Each row is a point on a landscape with many valleys, with its height.
A ball rolls from a point to whichever of its 2 nearest points has the largest drop for the distance, and stops where none of them is lower. Distance is the straight distance between rows; heights are no part of it.
k349: [-19  12  11  23 -26 -17  21 -12  -1   0  17  -1 -15 -14 -12 -27   9 -20
 -18  19  -8  26 -16 -13  15 -14]  h=4.63
k569: [ -7  12 -14  -6  -9  -3  13   7  -8   9   9  -2 -11  -5  29  -5   0   0
 -30  -8 -12   9   0  -7  28  -6]  h=2.84
k757: [-16  -2  -9  12 -11   3 -29   2   0  42 -21 -31  -6   7 -19  35  -2  -3
  -1  -8  -4  29 -24  -2  -7   5]  h=6.91
k125: [  9 -15  15 -19   8   1  23  10 -17 -12  17 -22  29 -18  16 -33  13   8
 -26  16  -1   9 -16 -13  -9  31]  h=3.49
k949: [ 37 -12  12  -3  15 -16 -13   5   8 -22   1  -7 -14  21 -10  -2   2  17
  -1   4   7   1  20  23 -27  10]  h=5.38
k977: [-25  12 -15  -1  17  -9   5   6 -10   1   8 -13  14 -17  15  -5   2 -12
 -15   4  -3   6 -26 -32  21   4]  h=3.35
k359: [  4   1 -24   5 -23  -4 -19   7  11  33 -19 -28 -44  16 -14  36  -7  24
   5 -14   2  29  -3  21 -26 -14]  h=6.73
k888: [ -1  22  49  46  21   2   5   5  -5   1   9  28  34   3   3   2 -27 -22
 -16  21  13 -55  16 -24   8  16]  h=3.37
k835: [  4 -38 -23  -3  37 -14  -8  16  12   7   2 -12  25 -16 -34  16 -17 -50
  37   9   1  -1  -4  23  -5   4]  h=7.29
k689: [-24   4 -10 -21 -34   8  -1  -5  10  -5  23  17  -8 -16   4   1  23  14
   5 -27 -17  16 -18 -14  -6   2]  h=7.38
k190: [-24  27  16  36 -38   3  -5 -16  15  20  19  39 -28  -4  -1   3  -6 -16
   8  -6 -15 -22   8  -5  18 -11]  h=4.43
k514: [ 26   2  47  32 -14  -2 -28 -15   3 -28 -18   9 -31  29 -35  21  20  35
   7 -10  24 -15  12  11 -37  14]  h=6.50
k890: [  8   0  55  39  18   4 -27  10  -6   6 -15  -1  12  14   0  24  -6  -9
 -10  -8  11 -56   1  18 -14  38]  h=3.51
k637: [-18  12  33  32  10  -3   9   5 -10   0  18   9  27  -8  18  -5 -16 -22
 -32  14  -9 -25  -5 -22  17   6]  h=3.45
k260: [  6 -21 -11 -19  17   3  24  -3 -14 -13   2   4   8  -2  -6 -11 -22 -10
  38  10  14 -40  19   1  13  11]  h=3.75
k973: [ 16  -1   7  25 -11 -13 -34   3  13   8  -8  -6 -42  19 -15  31  -5  -2
   7 -13  -2  -1  -2  35 -22   1]  h=6.52
k591: [ 12 -23 -20 -40  30   0  -9 -16   6  -6 -23 -22   1  -1  -2 -20  16  20
  37  22   6  19   6  25   3 -15]  h=8.20
k154: [  4 -40  12 -26  -5  10  -8 -12  17 -22  -1  -5  20  -1 -32   6  28   9
  30   2   1  25 -30  -4 -38  20]  h=7.14
k668: [ -9   2   2   2  51 -18  -5   7  -3 -21  11  18  23 -18  20 -11 -21 -30
  10  21  -4 -33  24   3  40  -2]  h=7.08
k420: [ 21 -10   8 -30   5  16  -9  12  16 -31  11  29  20   0 -18  19   8  24
 -10 -20   5  26   6 -66 -39  20]  h=1.95
k544: [  2 -13  -6 -26  29  -1  13   5 -10  -3 -18 -37   9   3  16  12  -7  21
  30  -1   3 -18 -10  -5 -12  27]  h=2.10
k6: [ 10   5   9  16  22   0  15   9  -6   4  18  37  20 -12   9 -15 -33 -39
   0  10  -3 -54  37  26  26  -1]  h=7.31
k641: [  0  -2  -9 -27 -15  13  -1 -13  -2 -13  15  10 -18  -6  17 -26  13  23
  26 -10 -10 -22  17  46  22  -5]  h=3.74
k116: [-22  26   4  24  38   1   8   0  -2   3  -1  20  22  -4  29   7 -35 -37
   0  24   0 -29  25 -17  46 -12]  h=6.84
k326: [ -6  -5 -27  -9 -19  14  15  29 -28  34  -6 -30  19   4  22  10 -13  12
 -29  -8  -2   1 -27 -21   0  20]  h=3.06
k961: [ 39 -44  19 -25  -3   0  -4 -15  18 -38  10  -8  -2   8 -34   1  12  23
  44  -6  11  13 -10  28 -47  24]  h=6.94
k478: [ 48 -23  -4 -17  -1  -7  26  17 -17  -1   5  -8  -3  13 -17  -8 -20   9
 -14   7  14 -20  27  23 -20  11]  h=5.69
k847: [  1 -28  21  16 -20 -14   9 -28  17 -24   5 -14 -20   6 -54   1  23  -1
  44  15  18   3 -25   5 -24  12]  h=5.84
k331: [-23  -4 -30  -5 -25 -46  14 -22  32 -33  12 -29 -43  -6 -31 -15  24  -9
  41   3  -5  31 -24   7 -12 -21]  h=5.28
k617: [  5 -15  35   1   8   3  -6  10   3 -21   6 -15  33  -6  -7 -11  13  -1
 -27   8   7   5 -24 -25 -23  35]  h=3.12
k947: [  6  -1  22  21 -15  24   1  12  -1  15   6  56  25  12 -27  28 -16   1
 -17 -18  15 -29  14 -37 -18  18]  h=2.58
k136: [ 28   2  15  15   2  30  -9  18  -5   7  -4  37  10  33 -20  30 -32  14
 -29 -10  32  -7  28 -58 -21   0]  h=3.20
k909: [  3  -8 -20 -27   0   3  41   9 -32  10  -5 -39  31 -17  32 -25  12  13
 -23  -1  -2   3 -31  -9   5  18]  h=3.48
k446: [ -1 -10   8 -18   2   0  -9  10  10 -40  27  15  23 -16  -2   1  13   6
 -14 -18  -8  25 -21 -33 -26  30]  h=2.63
k497: [-13  29 -42 -20  16 -15  -3 -16 -13   5 -35 -43 -11  -7  45 -15  31  19
 -11  -2  -2  45 -12   2  23 -34]  h=5.81
k387: [-10 -19 -11   4  19 -14 -22  15   9  20 -10 -19  16 -11 -23  29  -4 -34
  -3 -10  -4  16 -22   3  -3   6]  h=7.07
k169: [-33  33   5  28  14  -1 -21 -15   2  17 -11  -5  -9   5   9   3   6 -16
   0  24  -4  18   4 -17  38 -34]  h=6.33
k247: [  6 -28 -48 -37   0 -17  15  -7  -2  11  -3 -34   7 -19 -15 -34  23 -10
   2  -1  -3  47 -19  32   3 -27]  h=5.30
k297: [ 21  36  -2  -2  -4 -12   5  -6 -15  -2 -10 -19 -45  22  24  -2   5  42
 -26  13  -2  29  22   3  -1 -15]  h=0.87
k785: [ 27  -1  12  -4  37   3 -14  -3   3 -16 -17  14  -6  11  -8   0 -13  18
  21  30  25 -14  32   0  -7  -9]  h=4.92
k439: [ -5   6 -54 -33  -4 -19  16 -13   1  12 -19 -41 -12 -13  19 -37  29   9
   0  -1  -6  58 -12  18  16 -46]  h=5.56
k323: [-18  24 -17  -2  26   0 -30  -7  -4  18 -24 -25  -6   2  20   2  14   5
  -4  18   2  39  -9   0  24 -33]  h=6.07
k792: [ 12 -11  39  23 -21   6 -45 -19   6   6 -23  12 -20  26 -33  21  17  12
  25 -10   5 -12  -2  49 -28  13]  h=6.29
k629: [  7 -28 -22 -42  52  11 -13   4  -1   5 -30 -23  28   6  -2   8  -1   3
  23  22  13  18 -10   7  -5  -5]  h=8.02
k656: [-30  32  27  35  -2 -14  23 -15  -1 -24  12   8  -2 -18   7 -33  18 -14
  -9  27   0   5  -1 -18  41 -15]  h=4.28
k194: [ -3  18  32  59  -2  23  13  17   4  22   5  41  33  24 -25  33 -36 -24
 -24 -14  24 -43  12 -59 -20  19]  h=1.76
k913: [ 14  31  27  40  -4  10   1   5   5  -4  13  56  -3  23   4   9 -26 -18
 -54  15  -4  -4  43 -30  12 -22]  h=3.36
k885: [ -6  28 -45 -39  -3  -2 -12   6  18  -2  -5  -3  -9  -1  36   2   9  14
 -11 -20 -19  54  -1  -2   2 -20]  h=7.71
k126: [-12  13 -13  -6 -20   7  27   5 -13  17  -9 -37  -5  14  10  15   3  32
  -5   2  -1  21 -13 -39 -17  14]  h=2.56
k485: [-20   4  20  29 -33   7  -7 -14  14  15  15  24  -6  -7 -21   5  -6 -12
  26 -14  -6 -24  -2  24  -6  17]  h=4.55
k428: [-10  30  14  29  -6   2  -2   0  10  10  13  33 -16   7   5  16 -18 -19
 -23   1  -6   5  18 -32  12 -12]  h=3.91
k419: [-22  10 -22   9 -15 -34   1 -16  10   0   5 -33 -28 -14  -9 -23  21 -10
   6  16 -10  39 -23   4  11 -27]  h=4.94
k989: [ -3 -14  52  42 -12  -8  -9 -25  13  -6 -12  -2 -15  15 -53  11  18  -7
  31   2  21 -16 -17  26 -41  19]  h=6.08
k962: [ -3  35  -5   3 -10   5   6 -14 -14  -7   7   6 -22   8  32  -6   0  21
  -9  15  -9   3  20 -12  23 -24]  h=2.11
k76: [-12  -9  -1 -27 -21  15   3 -15   1 -12  -3  10   3  -8 -15 -16  25  18
  23   0  -2  23 -22 -20 -12   5]  h=7.28
k753: [ 17 -11  11 -21  38  18   2  -3  -8 -27   7  16  19  15 -14  11 -22  14
  30  23  22 -23  25 -28  -2   9]  h=4.41
k964: [ 16  27  38  60  -2   4  14  15  11   3   8  50  13  13 -15  22 -35 -24
 -30  10   9 -32  39 -35   5   3]  h=2.69
k200: [ 15  17  -7 -18 -11  -2  20  -4  -2   2 -21 -31 -24  20  11  10   9  55
   1   7   2  35   0 -11 -26   5]  h=1.96
k755: [ -5 -10   6  -2 -27 -28  32 -30  17 -24  11 -26 -33  -4 -27 -28  26   5
  40  23   7  13 -17  10 -18  -6]  h=5.57
k551: [-24  35  23  29 -12  -2  14  -2 -16  -7  15  17   2 -14  37 -30  -1  -9
 -32  16 -14 -17   5 -10  42 -11]  h=3.89
k789: [  2  -2   8  25  -2  12  -2  23 -12  49  -3  18  30 -11  10   0 -22 -37
 -26  -1  -9 -50   9  45  14   6]  h=7.60
k741: [-35  33  13  44  35   7 -18 -10  -1  25 -15   8  12 -10  26  -4 -17 -33
  -6  29   3  -8  12  -9  61 -36]  h=6.59
k348: [ -1  -7  -5 -21  36  23 -34  11 -10  23 -24  -8  37   9  10  14 -16  -7
  -2  15   7  -4 -11 -10   6  -3]  h=7.85
k723: [  8   3 -52 -32  13  -4 -13  21  10  15 -14 -21  -9   3  34  22 -17  -3
 -26 -26 -16  29   8  14  -1 -19]  h=7.84
k558: [ 17 -33 -35 -45 -17  -6  19  12  -3  -1  16  -8   5 -17  -8 -25  17  -7
 -11 -24 -12  17 -10  34 -17 -11]  h=5.01
k405: [ 11 -19 -14 -15 -21   7   6  25  -2  16  16   5  13 -10   1 -14  -2 -21
 -36 -21 -15   2  -7  24  -8   0]  h=4.74
k776: [-15 -13 -11  -3 -29   4 -10 -16   1   6   4  18 -16 -17   1 -12   6  -8
  31 -14 -15 -21   1  31  19  -7]  h=4.16
k363: [ 26  -4  -3 -13 -11  15  10  16   0 -19   4  23  -6  25 -14  29 -16  37
 -19 -19  20   5  29 -56 -32   9]  h=2.71
k239: [-39 -11 -33 -16   7   9  18   1 -21  19  -8 -25  12 -16  16   2   2  -2
  21 -15  -8   1 -34 -26  34   0]  h=3.80
k252: [ 17  -3   3 -20 -27  11 -14   2   0  -4   1  20 -29   5  27 -13   4  20
  -4 -29 -14 -29   7  53  -4  13]  h=4.15
k694: [-28   7 -34 -31 -29  -3   9 -16   5 -14  17   9 -11 -24   8 -27  22  11
  18  -8 -17  19 -12  -1  28 -27]  h=7.48
k550: [  5   5   3  32 -10   1  25  22   2  28  18  52  21 -13  -8  -7 -43 -52
 -20   0  -7 -43  31  26   7  -2]  h=7.46
k790: [ 11 -28 -25 -40  14   1  22   1 -12  -3  -6 -13   5  -7  17  -7  -1   6
  21 -11  -6 -15   3  23  13   9]  h=3.00
k367: [  2 -10  27   7  14   4 -13  -5  -7 -11 -13 -11   4  11  -3  26   4  20
  13 -14   7 -30  -4   4 -18  34]  h=2.95
k25: [ -7 -13  -6  -3  13  20 -23  22 -14  34  -6   5  34  -8  17   7 -19 -19
 -11  -6  -7 -18   5  24  19  -1]  h=7.72
k536: [-18  15 -60 -31 -12  -1  -7  -7   8  -7   4   0 -16 -24  39 -27  29   2
  11 -35 -30  30  -8   3  22 -37]  h=7.59
k524: [ 14 -10  -1  -1 -16  -1 -10  10 -10  -6  11  -8 -13 -11  23 -12   9  -5
 -29 -29 -21 -26  -8  49   3  15]  h=4.44
k765: [ 31 -13  26   3 -13 -14   3 -17  19 -49   7  -5 -41  19 -35  10  21  38
  27  -5  24   7   7  17 -43  12]  h=6.72

Call two points neighbours if one is among the 2 nearest of the other. Go from one point of each pair to the other, from neighbour to neighbour, staying as low as possible. Name the highest point that can't be avoided.
k297 / k544 -> k890
k641 / k194 -> k485
k297 / k194 -> k125
k964 / k420 -> k136

For each start below, name the point where the ball stops.
k247 -> k641
k949 -> k544
k25 -> k641
